Points, in no order, along strands that fork, close into loops and pass close to each other.
Points whose rows are less than 54.8 apart are linked; no others are. Some points are linked to none.
k186: [-33 -36  11 -21  22  12 -42  15 -13  27 -84   1]
k391: [ 16  17 -41 -25 -12  18  70 -47  16 -86  33 -22]
k458: [-12  29 -14 -25 -20  29  30  17  -1 -97 -16  68]
k273: [  4   3  -8  -3  -9  -5  11  -6   1  27  27 -16]
k708: [ 29   1 -10  -8 -25 -17  24 -75  27 -22  77 -40]
k933: [-14  -7  24  -1  15  -2  -5   7 -16  63 -25 -22]
k513: [ 22  11 -39 -24 -11   1  61 -62  10 -66  46 -37]
k447: [-25 -21 -21 -39  19  23 -42  31  -4 -16 -66  40]
k649: [ -4   1  73 104 -25  20 -50  49 -44  37   2  49]
k119: [ 17  10  20  50 -32   8  -2  18  -1  -9  35  49]
k587: [ 21  -7  -9   0 -18 -18  15 -51  27  14  68 -46]
k714: [ 18  23 -59 -46  27 -17  45 -21   4 -64  -9 -38]
k72: [ 10  18  13  39 -28  11  -4  31  -2 -27  17  62]
k60: [ 18  -2 -28 -12  40 -29  13 -15  10  39  -1 -83]
k897: [ -1  16  -7  -4 -11   2  18  12   1  -9   9  24]
k495: [ -3  -7  -3 -17  41 -20  -7   0   1  43 -38 -58]
k904: [  6  -2 -15 -18  49 -26   1  -5   7  34 -26 -75]
k93: [-26  -4   0 -26  11  19 -31  28  -7  -2 -46  39]
k295: [ 26   7 -15 -16 -22  -3  47 -82  29 -62  72 -40]
k291: [ 29  13 -54 -28  26 -26  36 -35  10 -19  17 -59]
k711: [ -9  20  20  25 -20  17 -12  44 -13 -22   4  79]
k264: [ 14 -18  34  38 -27  -7  -5 -28  18  51  61 -24]
k870: [-20 -32   5 -19  39  -4 -38   8  -5  24 -81 -22]
k319: [ 14 -13   1  15 -19 -13   2 -39  22  39  63 -40]
k95: [  4  12 -27 -21   9  -8   8   0   3  14   0 -22]
k586: [  0  18 -49 -56  26  -3   7   0   5 -54 -38  -4]
k153: [-20 -17  48  35  -9  -3  -1   8 -17  76   3  -9]
k838: [ -7  23  21  17 -18  22 -18  53 -16 -58 -12 102]
k506: [-31   1  19  -4  -3  18 -24  41 -15  14 -20  45]
k859: [ -7   2   7   5 -11  -1   5   5  -3  38  17  -4]
k718: [ -1  21  -9  -7 -20   6  18  17   0 -32   8  46]
k542: [-31 -14  55  27  -3   8 -26  32 -27  46 -21  30]
k876: [-34 -28  37  -5  18   1 -37  10 -24  51 -67   2]
k774: [-19  15  12  -2 -20  31 -25  53 -16 -83 -33 117]
k218: [  6  -4  47  71 -21  10 -26  36 -13  27  26  39]
k697: [-29 -18  63  27  -3  -6 -11  16 -30  71 -21   1]
k618: [-22  -2  35  21  -9   9 -18  38 -15  35  -4  35]
k201: [ 28   5   1   8 -37   1  39 -63  28 -60  63 -12]
k602: [ 24  -3 -31  -9  30 -24  19 -33  15  33  18 -85]
k335: [ -3  25  -3 -11 -21  17  17  25  -1 -64  -2  64]
k963: [ -8 -13 -46 -51  41   2 -32  14   8 -33 -66  -7]
k215: [  5 -14  -1   9   9 -13  10 -30   5  67  24 -69]
k207: [ -4 -14  13  11  10 -12   7 -21  -4  77   2 -61]
k492: [ 19  -2  30  61 -30   5 -15  10   3  18  48  30]
k87: [ -22   23  -18  -41  -11   34   12   23   -1 -108  -40   82]
k584: [  9 -19  42  50 -23  -2 -12 -11   9  55  52  -6]
k969: [-11 -23  41  25  -1 -14   5 -16 -21  87  -4 -42]
k624: [ -4   2  20  21 -15   2  -2  22  -3  31  23  17]
k544: [-10 -16   1 -25  47 -17 -25   3   0  28 -61 -49]
k321: [  1   5 -34 -39  37 -16 -11   7   5   0 -42 -34]
k818: [ 22  -4  14  30 -35  -5   3 -25  21   5  62   8]
k759: [-13 -30 -47 -43  27  16 -45  23   5 -39 -79  22]
k136: [ 28   5   5  25 -40  -6  19 -41  21 -31  64   3]
k972: [-18  16  -3 -19 -17  26  -8  39  -8 -90 -34  98]
k682: [ -4  -1  56  85 -23  16 -35  43 -32  34  17  44]
k925: [ 23  17 -58 -37  16 -16  52 -38   7 -45  15 -43]
k278: [  1  -5 -39 -44  54 -18 -16   7  16 -22 -56 -36]
k349: [  2  17 -39 -36  20  -7   4   1   2   4 -18 -26]
k766: [ 27   2 -41 -15  10 -24  27 -43  15  10  37 -64]

A piece is all that can be reached along the links. How many separate loops has the piece of each point below (a circle has one, a figure eight two, a Y none), and how many tips (points with one link)?
k969: loops 1, tips 1
k492: loops 0, tips 2
k495: loops 0, tips 2
k319: loops 0, tips 3

A fork is a point with three links, a tip a point with one. Leave the first point through the second and follow the links. Name the first fork or tip that comes.
k207; k969: k618
k818; k136: k295
k766; k291: k714
k119; k492: k649

A tip is a point with one link. Name the tips that can be reached along the links from each point below, in the order of the rows.
k295: k391, k584, k818
k186: k714, k876
k682: k649, k897
k273: k215
